Points, in no order, along strands that fork, close into loops and pass close to each other.
In the rows, 128 means zero.
Two points are linked if the straight distance between their rows is under 48.7. Some points are linked to none.
j_948: [ 59 116  94 102 135 100 123 131  85 155 133 141 146]
j_13: [ 62 127  99 108 142 101 135 141  96 148 127 143 139]
j_615: [180 135 134 125 118 152 143 127 128 130 134 119 137]
j_912: [ 98 126 122 123 145 124 135 158 143 133 143 132 122]
j_908: [178 134 146  97  92 125 137 110 160 149 163 114 161]
j_916: [190 104 147 163 129 142  88 140 151  89 165 100 141]
j_58: [143 116 174  95  73  99  89 114 183 132 196  97 162]
j_764: [105 163 110 114 151 125 168 148 111 123  95 147 130]
j_331: [169 147 126 111 126 146 158 138 120 133 124 124 137]
j_884: [142 141 129 170 160 167 148  98 109 101  34 164  74]
j_141: [195 146 120 107 107 151 181  99  72 146  62 133 131]
j_263: [178 145 131  91  95 125 152 112 143 153 147 118 161]
j_632: [144 113 130 189 154 141  94 152 167  76 156 114 115]
j_110: [150 127 138 140 137 140 123 150 152 110 157 119 130]
j_115: [131 165 109 123 152 143 174 140 108 112  78 154 119]
j_43: [100 131 127 169 158 137 123 159 161 106 143 130 103]
j_107: [ 61 133 102 128 155 110 142 149 109 140 118 147 121]
j_437: [116 104 158 118 120 117  92 150 165 123 183 102 140]
j_216: [165 153 114 118 129 151 164 129 105 126 101 134 129]
j_62: [ 75 101 123  74  93 103  71 106 103 163 178 122 150]
j_371: [204 119 152 128  91 138 118 111 147 130 161 101 152]
j_840: [ 90 126 112  78 114  92 137 132 106 167 139 131 166]
j_914: [172 157 120  86 105 124 168 112 126 157 128 121 166]
j_900: [184 108 148 158 119 157 151 117  83 123  55 126  93]
j_759: [173 104 138 183 144 142  85 145 160  72 161 103 127]
j_540: [126 151 119 161 158 151 144 145 139 101 105 145  97]
j_8: [ 58 108  90  89 124 115  78 103  80 156 166 146 147]
j_439: [ 84 112 131 131 143 114 113 158 146 132 158 128 119]
j_2: [ 84 102 133  77  96  98  84 113 120 168 172 118 148]
j_799: [200 104 152 155 116 140  87 128 152  99 171  91 149]
j_796: [ 43 167  99 147 179 109 163 130 115 121  68 157 109]
j_721: [ 55 103  92 110 139 113  81 116  90 152 164 148 127]
j_104: [ 68 107 100  77 112 109  77  99  83 162 169 135 159]
j_357: [229  90 162 154  79 128 102  93 135 130 153  86 149]
j_150: [186 121 138 144 118 159 156 114  82 125  65 135 100]
j_915: [ 59 106 115 132 146 110 101 146 128 144 156 135 116]
j_282: [155 166 108  97 127 139 180 128  99 134  92 137 144]
j_748: [ 54  98 105 120 137 114  85 129 103 148 169 139 118]
j_281: [ 96 110 141  74  92  91 100 117 137 166 172 112 156]
j_595: [ 75 116  99  83 118  92 126 119  81 168 138 134 167]
j_682: [170 131 151  92  82 114 125 113 171 148 174 111 164]
j_539: [ 94 116 127  95 127 107 115 145 127 155 157 125 143]
j_560: [222 106 162 140  82 131 108  93 147 131 162  95 155]
j_182: [ 71 167 101 139 170 121 164 146 120 117  79 158 110]
j_813: [103 107 157  97 103 106  89 142 159 144 183 107 146]
j_703: [160 160 111  90 115 125 179 124 110 146 106 132 159]
j_117: [122 109 160  89  90 103  95 127 168 145 184 101 155]
j_76: [107 102 148 134 129 119  91 161 166 118 180 107 133]
j_687: [112 149 119 147 155 143 147 149 137 110 116 142 103]
j_661: [191 136 131 122 111 153 172 109  73 139  59 135 117]
j_810: [115 171 110 140 165 148 169 132 116 106  73 159 105]
j_169: [132 127 147  68  67  84 127 103 160 168 168 120 170]
j_611: [149 124 136 187 150 166 139 106 112  93  44 148  69]
j_815: [ 54 130 113 159 165 118 126 147 142 128 127 140  96]
j_597: [110 141 121 132 150 131 145 156 142 122 130 137 115]
j_543: [196 109 161 136  98 133  85 121 167 110 183  89 160]
j_835: [139 145 118 177 155 160 141 128 130  95  86 143  87]
j_6: [189 116 170 120  82 118  88 113 183 114 189  92 165]
j_616: [130 122 129 180 154 146 110 156 164  88 144 121 108]
j_179: [154 132 126 189 152 165 137 118 122  91  74 143  80]
j_264: [163 101 150 185 138 156 136 114  99 102  37 134  71]
j_968: [ 69 127 115 167 160 119 121 153 158 118 140 133  99]
j_7: [102 135 114  91 132 107 154 145 112 153 131 128 154]
j_699: [146 151 122 153 155 167 156 101 101 104  39 167  81]
j_926: [195 127 143 122 106 146 138 119 133 133 143 108 141]
j_94: [108 160 120 201 175 161 129 114 162  85  83 137  76]
j_341: [ 46 130  98 146 164 110 136 144 117 138 115 146 104]
j_898: [163 127 169  95  70 100 108 105 183 141 188 106 161]
j_421: [ 83 161 104 119 158 116 170 148 110 122  92 152 121]
j_88: [ 87 176 108 148 173 134 168 130 126 108  67 162 103]
j_409: [174  92 161 178 127 147 147 120  92 113  36 130  80]

A piece is two or more points that can be reached from each other along the links. Count, over all rows, the pieces, the separate loops (a circle has one, a figure eight two, a Y none), the forks (points with three links) and the tips (points with one).
pieces | 4
loops | 1
forks | 2
tips | 8

A tip is a point with one link. Name the tips that can be reached along the links from each point below, in the order of the rows.
j_2 | j_141, j_281, j_699
j_948 | j_6, j_7
j_282 | j_357, j_76
j_764 | j_796

A fork is a point with three links, a tip a point with one. Leave the first point through the second and follow the links. Name the first fork or tip that comes.
j_898 / j_58 | j_76
j_540 / j_835 | j_611
j_8 / j_104 | j_281
j_632 / j_759 | j_6
j_421 / j_764 | j_182

Name the points in between on the shortest way along the links from the first point to the second, in order.
j_341 / j_759 | j_815, j_968, j_43, j_616, j_632
j_835 / j_912 | j_540, j_687, j_597
j_926 / j_263 | j_615, j_331, j_216, j_282, j_703, j_914
j_661 / j_179 | j_150, j_900, j_409, j_264, j_611
j_439 / j_62 | j_915, j_748, j_721, j_8, j_104
j_764 / j_796 | j_421, j_182
